The views of a scene show one set of named points, each view turned or mirrored, shifted and resized as a whole, with a little noise and some points left out.
(in the rows, 128 means zero)

Scene 1
View 1
(75): 137 124 112 139 99 142 185 134 123 129 137 109 128 111 115 149 122 103 135 145 104 157 137 122 119 120 159 121 137 160 117
(24): 137 161 129 108 83 150 146 132 135 122 145 118 129 115 116 118 131 76 126 103 105 158 147 142 128 128 141 105 142 112 120
(10): 136 167 148 161 87 114 153 114 132 126 147 112 128 105 116 117 153 108 155 142 85 170 136 149 138 125 178 124 118 128 132
(271): 136 168 138 134 78 134 154 129 135 115 146 113 137 116 120 119 139 98 135 120 96 166 143 144 138 124 157 112 124 119 133
(250): 136 139 115 102 114 138 154 137 125 138 134 132 112 116 107 141 127 83 138 116 114 152 136 131 115 138 130 114 155 125 103
(184): 130 131 106 119 145 113 167 142 114 137 119 144 104 122 113 155 125 107 157 144 112 157 121 126 117 145 140 132 151 137 100
(83): 132 118 103 138 132 131 179 131 112 133 122 121 110 110 122 143 120 95 148 154 101 156 127 127 114 133 166 135 150 158 102
(155): 138 159 139 139 75 130 163 132 137 123 150 113 137 116 109 138 140 111 137 128 101 165 142 133 134 119 151 110 121 130 135
(294): 128 169 117 110 98 138 153 148 128 100 130 128 136 133 137 116 120 93 129 113 105 165 138 143 141 134 146 115 132 105 125
(171): 133 159 119 104 105 126 159 154 130 119 134 139 129 135 113 152 125 112 136 116 118 162 134 126 132 135 120 110 134 113 122
(50): 141 153 136 107 87 149 136 117 135 145 151 118 115 100 101 115 142 61 133 101 103 152 148 146 116 130 141 106 156 115 108
(118): 126 148 93 97 109 148 173 166 123 95 122 130 137 143 140 138 101 98 118 116 117 160 137 127 135 134 132 115 138 120 119
(8): 135 155 135 124 121 116 135 116 124 147 136 135 100 105 106 120 148 82 159 125 97 158 131 148 119 143 151 125 152 115 103
(305): 128 124 99 126 141 125 177 140 111 129 117 132 109 120 125 146 116 101 149 149 107 156 124 126 117 140 154 135 150 147 101
(89): 135 131 112 134 103 138 179 138 123 124 135 115 127 115 120 145 121 103 135 141 105 159 135 125 123 124 156 122 137 150 117
(200): 135 161 140 147 94 120 154 120 130 126 141 117 125 109 117 121 144 102 150 136 91 166 135 145 133 128 168 123 127 127 125
(181): 126 144 106 126 137 117 166 143 114 119 117 138 115 127 131 138 122 107 152 143 104 163 123 134 128 144 154 133 141 130 109
(328): 130 132 104 114 138 131 159 133 114 134 120 134 104 115 122 131 121 81 147 132 106 153 129 136 114 144 150 130 159 133 95
(136): 133 127 105 114 120 128 180 152 121 131 129 134 120 127 109 169 118 115 140 137 119 157 129 114 119 134 129 119 142 144 112
(241): 129 139 106 116 128 129 163 142 118 125 123 134 114 123 124 137 120 95 143 132 108 158 130 133 122 140 145 126 148 129 106
(206): 129 137 101 104 126 140 163 146 118 121 123 133 116 126 127 135 114 86 135 124 112 155 133 132 121 140 140 123 153 127 104
(306): 132 137 110 114 125 140 152 128 118 133 126 127 107 110 122 119 124 70 142 124 102 153 134 142 116 140 154 126 160 128 97
(237): 137 149 122 118 85 146 164 138 132 121 143 115 134 118 116 135 126 93 126 118 107 158 144 132 128 123 143 109 136 130 123
View 2
(75): 102 120 126 124 125 95 133 129 109 126 109 110 117 110 122 108 109 128 110 116 130 114 148 110 104 128 144 123 121 128 108
(10): 133 120 98 159 140 118 131 143 121 138 110 142 118 122 116 110 106 110 111 122 142 119 112 117 116 138 106 117 133 109 122
(24): 124 106 111 152 145 106 139 157 119 153 127 129 125 116 130 107 138 132 123 139 94 121 142 112 110 129 113 114 108 150 103
(250): 116 113 133 132 126 110 131 147 111 137 122 100 128 123 133 120 128 135 136 134 96 141 152 120 105 129 132 112 113 152 103
(237): 114 111 116 140 139 101 135 144 112 142 123 123 120 112 131 102 130 129 115 127 107 111 144 109 106 130 127 116 115 148 105
(328): 115 113 143 129 113 115 132 140 114 120 115 101 129 130 114 127 117 142 141 132 119 153 161 122 113 134 130 124 104 139 102
(294): 125 104 118 155 137 120 132 146 112 129 132 141 124 130 122 95 136 140 123 130 110 110 150 103 119 146 111 118 100 163 107
(200): 129 117 108 153 136 117 131 143 119 135 113 134 121 123 118 112 111 118 116 124 133 124 123 117 115 137 111 116 126 119 117
(50): 128 107 112 148 143 102 143 165 126 165 120 117 128 113 130 124 136 128 132 147 87 145 139 125 105 118 114 111 112 136 101
(89): 105 118 126 127 125 100 132 131 109 125 113 113 119 114 122 106 113 130 113 118 128 115 149 110 106 131 139 122 117 134 108
(118): 107 104 136 135 127 110 130 135 102 116 134 123 123 127 126 91 138 150 123 123 106 103 170 96 113 145 132 121 94 178 100
(136): 103 121 141 119 115 110 119 125 97 115 119 92 122 124 137 109 116 133 126 114 113 122 152 113 103 137 150 113 125 156 110
(241): 115 114 139 133 117 117 127 136 109 117 119 108 126 132 120 116 118 139 134 126 119 137 156 115 113 139 130 120 109 148 106
(8): 135 115 122 148 126 126 130 154 122 139 114 112 130 133 121 133 117 125 142 138 114 161 131 131 114 133 111 113 121 127 112
(155): 120 118 104 148 143 107 129 140 110 143 119 130 117 115 134 100 119 117 107 120 118 103 123 110 107 134 123 110 132 136 117
(171): 119 114 127 141 130 122 118 138 99 126 133 112 125 133 144 100 130 132 129 122 97 114 142 110 110 145 128 105 122 173 113
(206): 112 109 141 132 119 112 131 140 109 121 123 108 127 127 121 113 127 145 135 130 110 135 164 112 113 137 131 121 101 156 101
(271): 127 111 102 158 146 111 134 148 117 144 122 142 120 119 125 101 125 122 111 127 117 109 128 109 113 137 109 114 119 136 113
(184): 113 121 147 124 106 124 118 129 103 108 114 91 127 137 124 124 108 136 140 120 124 148 152 122 111 142 139 116 121 145 112
(305): 107 118 146 121 107 113 126 127 107 107 111 99 124 129 115 120 107 139 132 119 134 140 161 116 112 139 140 125 111 136 107
(306): 119 108 134 136 121 110 138 149 121 132 115 111 129 124 112 126 123 140 138 139 114 151 159 121 112 129 122 124 100 134 100
View 3
(10): 141 133 145 138 127 129 130 123 130 98 113 124 158 105 153 148 136 115 114 118 111 125 159 140 123 133 130 151 156 122 133
(118): 143 103 119 117 104 133 127 152 131 93 127 157 103 104 149 136 100 157 122 167 119 127 170 149 142 157 118 112 138 95 137
(83): 142 141 122 115 104 128 139 146 154 117 126 145 117 123 123 151 115 128 113 152 139 117 135 132 127 157 125 135 158 130 138
(136): 129 122 116 102 106 130 139 151 139 109 123 149 110 112 143 148 102 139 122 161 124 112 136 113 131 156 130 122 131 110 134
(155): 134 117 138 121 124 128 133 130 129 98 120 129 139 106 164 141 123 137 128 128 104 124 161 131 129 133 131 144 134 117 139
(305): 140 136 117 116 102 132 137 150 147 112 123 151 113 118 124 151 109 128 108 160 138 115 136 130 128 163 125 125 156 117 132
(200): 139 127 137 133 122 132 131 126 129 99 116 129 146 108 149 145 128 122 111 127 114 123 156 138 125 139 131 147 155 120 133
(328): 141 121 113 121 103 141 136 139 133 109 124 147 109 121 121 139 103 134 96 156 135 116 139 134 128 164 134 132 165 118 129
(206): 141 113 114 119 104 139 133 143 130 103 126 150 105 115 132 136 101 145 105 160 128 120 151 139 133 161 129 126 154 110 132
(75): 138 132 130 110 110 123 139 144 152 113 130 140 120 119 143 146 118 139 130 144 124 120 147 130 131 145 124 138 140 128 146
(237): 137 107 128 118 116 133 134 133 129 100 128 136 120 112 155 132 111 152 123 140 110 126 163 138 133 141 131 140 140 116 142
(89): 139 129 129 113 111 126 137 144 148 109 127 142 120 116 143 146 116 139 126 146 123 121 150 133 131 146 125 136 142 123 143
(250): 133 104 113 113 110 144 138 132 121 105 127 140 108 119 137 131 99 147 104 149 120 116 145 124 129 155 141 138 150 116 131
(181): 142 131 121 125 106 134 132 148 135 102 115 151 124 108 131 152 112 122 104 158 131 116 144 135 129 160 123 120 155 105 126
(184): 133 130 112 114 104 137 138 147 134 108 117 150 115 114 127 152 104 122 101 160 134 109 126 116 125 164 132 123 151 111 123
(8): 135 116 119 131 117 147 134 121 113 102 116 131 131 117 131 136 113 123 86 134 122 115 141 127 119 153 146 148 169 120 121
View 4
(271): 138 164 113 165 149 89 111 118 126 134 110 114 131 131 135 162 164 104 138 128 109 126 114 104 138 140 126 106 173 119 111
(206): 107 143 112 95 145 120 118 135 135 131 130 112 109 91 136 143 121 120 108 117 124 153 126 134 132 109 135 132 151 138 120
(136): 123 123 126 97 134 118 97 110 138 141 114 88 119 115 123 146 116 130 106 119 122 141 129 151 120 109 114 147 137 145 155
(10): 156 149 118 170 125 92 82 99 135 144 109 120 150 123 135 167 175 118 153 119 110 124 145 100 158 162 136 88 179 106 120
(306): 120 141 99 110 139 116 115 127 129 117 142 127 112 76 146 150 123 123 123 104 110 167 139 129 146 122 147 114 158 130 109
(50): 145 149 80 159 163 84 134 115 102 95 146 112 104 92 145 160 130 102 139 102 77 167 112 122 136 135 125 120 162 124 96
(250): 126 132 101 113 149 106 121 122 120 120 137 98 106 90 133 147 118 114 121 110 103 160 126 137 130 121 122 137 147 131 122
(184): 121 111 118 80 122 128 92 116 142 147 129 94 121 81 125 140 118 134 115 111 126 153 158 143 142 126 128 136 141 127 145
(89): 131 144 124 126 131 112 91 103 141 131 109 120 132 126 138 161 130 135 114 115 118 139 125 138 129 111 133 120 155 147 140
(83): 126 129 121 102 115 129 79 102 149 130 122 130 135 97 142 156 117 151 112 103 124 155 153 146 144 112 149 115 152 145 143
(24): 130 163 98 152 165 88 134 129 114 115 127 112 110 112 140 157 144 96 130 121 99 146 102 114 130 127 124 119 165 127 100
(118): 92 166 125 98 159 117 131 151 140 142 109 110 108 122 131 143 134 106 97 139 136 131 98 127 115 94 127 138 153 147 121
(171): 119 139 118 114 155 102 122 133 126 149 115 74 111 116 117 141 139 99 119 133 118 130 114 125 120 127 104 145 148 123 131
(241): 114 135 116 97 136 121 106 127 138 139 127 108 117 91 133 144 127 124 115 117 125 149 138 131 139 120 134 127 151 131 127
(328): 115 130 107 92 132 126 106 125 136 128 138 118 115 74 140 145 118 129 115 106 120 164 147 136 146 120 144 123 151 131 121
(294): 108 169 117 127 159 103 130 150 132 144 113 112 114 116 133 147 158 94 121 138 127 127 108 104 133 124 130 118 169 123 103
(237): 131 157 112 145 153 96 116 116 125 123 114 112 120 128 136 160 139 112 121 122 108 137 105 126 124 118 123 123 160 138 122
(181): 112 132 126 91 125 127 95 128 149 154 120 109 126 92 130 142 138 127 116 122 137 141 151 126 147 127 138 121 154 124 132
(155): 149 152 119 164 144 87 100 102 126 136 103 102 134 142 130 165 158 112 135 125 106 122 114 116 130 138 116 115 164 126 131
(8): 141 126 93 128 135 104 108 117 121 128 145 102 118 69 136 149 140 114 145 105 100 161 156 118 158 157 133 112 161 102 109

In a view up to two points have been moved. Name them for each view, in the order of its rows, or write -.
view 1 | (75)
view 2 | -
view 3 | -
view 4 | (50)

Scene 2
View 1
(178): 108 62 45 61 131 207 171 199 111 113 70 140 148 155 110 142 66 119 167 153 138 95 104 160 54 114 146 145 182 145 133
(33): 112 129 88 135 122 112 122 159 123 133 104 129 132 129 122 147 114 129 151 120 130 124 142 140 99 132 154 130 130 148 153
(187): 131 125 97 139 127 134 120 137 118 141 108 128 124 124 103 138 132 121 147 147 133 101 141 100 98 133 162 151 122 143 155
(186): 125 134 97 147 125 118 119 137 131 131 112 132 117 114 103 145 131 126 151 137 130 120 139 105 91 137 165 146 121 145 156
(112): 133 89 64 84 117 160 124 172 134 139 93 132 149 102 107 136 111 128 165 161 112 104 83 112 72 124 142 163 134 150 146
(313): 123 122 98 149 131 134 131 135 162 112 110 140 94 75 90 141 143 120 167 149 119 145 107 94 57 144 161 153 134 130 150
(91): 128 158 149 198 122 80 104 136 117 176 113 101 119 92 156 120 201 111 126 109 116 122 174 110 147 131 124 115 111 98 176
(27): 140 121 114 144 119 123 107 149 128 170 104 113 136 82 134 119 175 117 143 144 107 108 122 95 115 126 125 147 116 116 164
(84): 121 102 82 103 115 140 123 185 97 163 87 114 167 143 146 131 116 123 143 129 123 88 135 149 120 113 126 131 138 138 155
(175): 139 85 98 109 126 177 134 170 110 167 83 114 147 105 133 111 156 107 145 161 114 80 115 105 102 112 117 152 147 107 157
(209): 128 75 92 98 129 192 152 187 99 161 71 113 152 124 144 111 142 103 145 152 121 79 122 132 101 104 110 139 168 100 153
(17): 125 101 100 116 116 138 124 187 98 177 83 104 166 124 164 117 146 114 136 126 115 91 138 145 132 109 106 125 141 112 160
(87): 120 121 95 127 114 112 114 175 103 165 95 111 159 135 150 134 129 125 138 117 122 102 147 148 130 119 128 124 128 135 160
(286): 122 146 112 159 116 85 103 149 114 158 111 115 137 121 138 138 145 126 137 113 123 117 158 128 130 131 143 126 111 138 166
(94): 129 148 113 165 119 91 101 134 126 152 117 120 125 105 121 139 153 126 142 126 122 121 148 106 118 137 153 138 105 139 164
(281): 143 91 94 104 122 167 124 166 105 171 88 114 156 114 131 117 147 114 143 161 116 74 117 103 110 113 125 154 135 121 158
(85): 117 85 76 98 129 179 154 181 110 135 80 127 141 134 124 130 111 113 154 145 131 96 123 141 82 116 136 139 165 125 147
(36): 127 138 99 134 106 84 91 166 94 181 105 107 171 141 154 137 131 132 130 112 120 93 157 139 153 121 133 126 103 151 166
(31): 120 82 66 87 124 172 145 183 126 129 83 133 144 120 116 136 103 122 164 151 121 108 100 137 69 120 139 148 156 138 143
(245): 127 136 106 154 118 99 107 145 149 141 112 125 119 79 120 138 155 127 154 130 110 140 120 108 95 139 143 141 114 133 158
(211): 111 115 102 135 121 126 134 179 115 151 89 113 141 118 152 128 142 116 144 116 120 120 142 153 112 119 121 117 147 113 156
(264): 121 132 104 151 128 124 126 143 115 139 107 124 122 131 117 139 134 119 143 130 137 109 158 118 107 131 157 135 130 134 158
(12): 134 110 89 113 115 129 110 166 113 165 97 117 157 115 133 131 134 125 146 141 114 95 121 118 113 121 133 145 121 139 159
View 2
(245): 149 121 123 112 149 138 127 123 121 157 144 157 146 136 135 127 132 128 129 128 148 112 116 137 140 111 109 131 128 128 136
(209): 147 120 165 158 110 122 145 153 131 145 173 129 93 127 112 105 178 135 143 135 114 101 154 92 117 151 88 112 117 174 146
(36): 139 137 121 118 122 134 162 117 111 161 149 172 117 118 181 116 136 149 136 123 129 124 159 96 108 130 90 88 148 105 120
(84): 142 136 144 155 115 129 158 137 122 154 158 155 94 119 141 99 153 153 144 127 126 118 153 89 117 138 92 104 135 139 129
(91): 134 105 136 65 124 141 128 112 124 139 163 156 165 143 180 158 131 112 120 134 134 99 149 133 95 134 104 105 144 112 130
(17): 144 130 152 140 114 138 154 138 131 150 173 151 111 126 149 115 159 146 136 122 119 109 162 97 104 148 81 97 132 145 136
(175): 153 116 146 139 124 118 141 146 122 159 164 126 109 129 117 114 182 123 137 136 115 103 148 100 129 142 87 110 111 165 152
(12): 150 130 127 137 132 126 150 132 115 165 150 150 113 123 138 109 157 138 137 128 128 118 143 103 132 128 91 107 126 136 138
(313): 150 112 131 126 152 123 113 131 118 150 135 142 133 138 100 116 135 120 138 142 155 108 97 143 160 104 128 155 119 148 140
(33): 138 130 137 140 127 130 140 126 117 144 142 165 108 124 136 105 125 148 145 134 149 119 125 114 130 117 120 127 142 125 120
(94): 140 117 119 98 137 126 133 115 109 154 139 158 138 131 154 129 130 125 133 137 143 115 129 125 129 114 115 118 139 113 127
(112): 160 133 127 170 145 122 144 145 115 173 141 141 99 120 99 91 165 144 145 127 133 120 121 107 161 116 96 128 110 158 145
(85): 143 126 160 170 114 120 142 149 125 143 156 141 82 122 103 91 159 145 151 139 130 110 136 96 132 135 108 127 125 164 134
(281): 153 120 136 139 125 114 146 141 115 165 156 129 106 124 125 111 178 126 139 136 115 109 150 94 131 138 86 105 116 156 148
(31): 152 133 149 180 130 124 143 150 124 154 150 145 86 121 95 86 158 151 150 131 136 115 123 103 148 126 104 133 118 165 139
(27): 153 115 125 106 140 130 135 127 119 163 154 141 143 135 142 133 157 118 127 130 128 108 139 122 129 127 91 111 120 138 146
(264): 134 115 137 118 120 116 134 123 111 142 141 151 112 127 139 114 133 130 143 147 142 111 131 111 125 121 125 124 142 126 123
(286): 136 124 128 106 127 133 142 116 116 149 146 166 131 127 165 125 126 137 134 132 142 115 140 116 115 123 109 110 147 110 121
(211): 138 128 158 137 119 146 141 135 136 136 168 161 118 133 141 116 136 148 137 125 137 108 141 115 107 137 102 118 139 139 127
View 3
(84): 130 134 152 120 127 76 134 144 137 158 116 127 138 120 97 148 91 155 111 102 116 132 104 91 118 115 97 111 147 147 133
(286): 114 143 132 132 129 94 130 132 116 142 134 112 114 125 92 127 115 146 124 131 123 138 117 95 134 125 123 132 134 141 137
(187): 130 148 128 145 131 93 145 137 118 140 113 118 107 127 107 121 112 127 95 108 119 148 121 83 121 126 103 121 139 148 122
(94): 118 148 123 141 126 99 135 128 110 137 131 110 102 126 98 118 119 136 115 124 123 150 121 88 135 128 125 131 132 145 131
(91): 108 140 121 128 114 105 121 116 93 148 147 116 115 134 86 115 111 135 133 131 127 162 111 125 160 143 138 145 121 135 143
(175): 142 139 140 123 111 84 140 130 123 164 109 135 131 125 106 134 79 134 95 72 115 168 96 99 131 126 95 107 143 156 124
(85): 150 140 156 127 126 78 141 156 147 156 105 138 129 133 112 146 86 133 84 91 117 145 112 95 115 120 81 101 152 144 122
(178): 164 143 170 128 135 68 148 177 173 154 91 143 129 134 123 159 82 135 65 85 113 135 117 79 96 108 61 83 165 145 115
(87): 122 136 146 121 127 83 129 139 130 153 127 120 131 122 93 142 100 154 121 117 120 132 108 96 126 119 109 121 141 143 137
(36): 107 135 138 123 130 84 129 128 117 151 132 110 134 111 83 137 108 164 136 124 118 122 105 87 125 116 119 131 137 148 141
(313): 149 161 126 147 121 102 144 144 134 130 120 121 76 141 122 118 114 113 80 107 125 178 130 80 135 128 115 107 141 146 116
(112): 150 151 143 131 121 82 148 143 148 147 107 124 105 119 116 139 94 141 85 80 115 160 109 60 115 109 97 91 153 162 116
(209): 148 134 154 116 114 77 137 142 136 170 108 143 143 131 106 146 71 136 92 76 115 159 96 111 127 126 84 102 147 147 127
(264): 126 144 134 141 132 92 138 141 117 141 118 120 115 132 102 124 111 129 101 120 122 141 122 98 125 129 104 127 138 139 128
(27): 128 146 126 128 110 96 134 119 112 151 128 119 110 123 100 123 99 138 112 95 120 171 104 93 144 129 123 119 133 154 129
(17): 129 131 151 111 116 80 127 135 130 165 125 130 142 123 93 146 83 154 119 100 117 146 96 107 134 122 105 115 143 146 137
(33): 130 146 143 136 134 89 136 151 138 138 123 118 108 131 105 135 113 140 104 126 122 135 125 85 121 118 107 117 144 139 129
(211): 133 138 151 118 121 87 125 147 139 151 132 129 122 136 99 143 96 144 113 120 124 147 112 110 137 124 112 116 142 135 137
(186): 130 151 128 147 131 96 142 140 122 134 119 115 98 130 109 121 118 128 96 117 122 149 126 81 124 125 109 121 139 145 123
View 4
(211): 127 127 128 172 125 141 140 126 157 90 84 114 129 136 158 143 152 122 110 112 144 131 131 108 153 152 125 143 125 135 173
(178): 165 160 104 168 135 85 99 79 180 53 74 174 120 157 152 147 119 159 156 103 167 127 108 124 96 224 171 139 182 166 187
(175): 141 120 113 172 141 130 147 100 158 86 93 115 83 100 127 167 150 165 140 119 122 132 126 140 133 178 149 137 142 140 142
(313): 123 106 125 124 145 106 89 97 147 140 98 96 129 165 89 163 105 121 118 99 147 142 139 147 143 144 148 125 146 144 134
(27): 121 97 125 158 147 148 143 122 146 126 103 93 103 113 125 165 141 133 124 121 115 124 132 146 162 138 133 137 125 121 133
(286): 117 100 128 175 141 145 128 147 145 131 108 98 133 145 168 139 142 102 110 125 122 119 127 113 170 140 123 146 126 121 157
(209): 148 137 111 182 130 125 150 97 166 61 83 128 87 103 140 158 161 169 136 114 134 137 126 122 123 192 149 140 145 149 160
(264): 124 105 118 174 144 117 109 132 148 130 113 95 125 153 151 138 135 117 114 122 122 132 129 110 150 162 140 143 144 139 152
(186): 123 100 120 155 151 115 97 123 147 142 113 101 130 162 136 146 116 113 121 117 128 127 126 129 151 155 144 138 147 135 145
(31): 149 138 114 155 140 111 112 90 168 80 80 151 117 144 137 158 119 147 147 105 156 123 115 141 121 189 158 136 160 148 168
(12): 134 109 119 171 149 140 133 122 155 109 100 127 109 124 157 155 134 133 141 124 123 110 114 141 151 163 141 143 140 123 154
(87): 131 115 122 186 138 146 141 140 156 101 97 124 125 133 183 140 148 120 126 125 128 112 117 114 157 160 128 149 133 124 171
(84): 142 126 116 187 140 137 139 126 163 84 92 140 115 126 181 143 146 135 138 125 131 111 111 119 143 180 140 148 143 131 174
(187): 127 100 115 163 153 112 103 122 148 137 115 101 118 151 138 147 123 124 127 121 120 128 125 128 146 165 148 139 150 136 142
(33): 127 114 123 165 141 122 106 128 155 120 100 120 142 165 161 138 124 109 121 115 140 121 121 117 150 159 138 143 145 134 168
(245): 116 97 131 141 146 140 116 121 145 140 99 98 131 148 122 159 119 109 116 111 136 124 133 144 165 127 131 135 127 122 141
(281): 141 114 111 176 148 132 144 107 157 94 99 122 85 104 140 163 145 159 146 125 115 122 118 142 137 181 150 141 146 133 143
(85): 147 139 111 171 134 108 120 98 168 75 85 137 110 138 146 149 137 150 137 110 146 132 121 119 120 195 154 140 157 153 169
(94): 114 89 127 163 149 137 117 140 141 151 116 88 128 148 146 147 130 105 113 124 116 122 129 127 170 135 130 141 130 122 141
(112): 147 121 114 146 154 118 112 91 163 100 88 151 112 137 130 168 106 146 159 110 145 111 109 164 129 179 160 134 159 134 153
(36): 125 100 123 195 148 159 145 159 150 120 110 120 126 128 202 137 147 108 129 137 110 96 109 117 174 152 123 155 128 109 166

In a view up to two points have been moved. Name them for each view, in the order of its rows, or write -.
view 1 | (187), (211)
view 2 | -
view 3 | -
view 4 | (286)
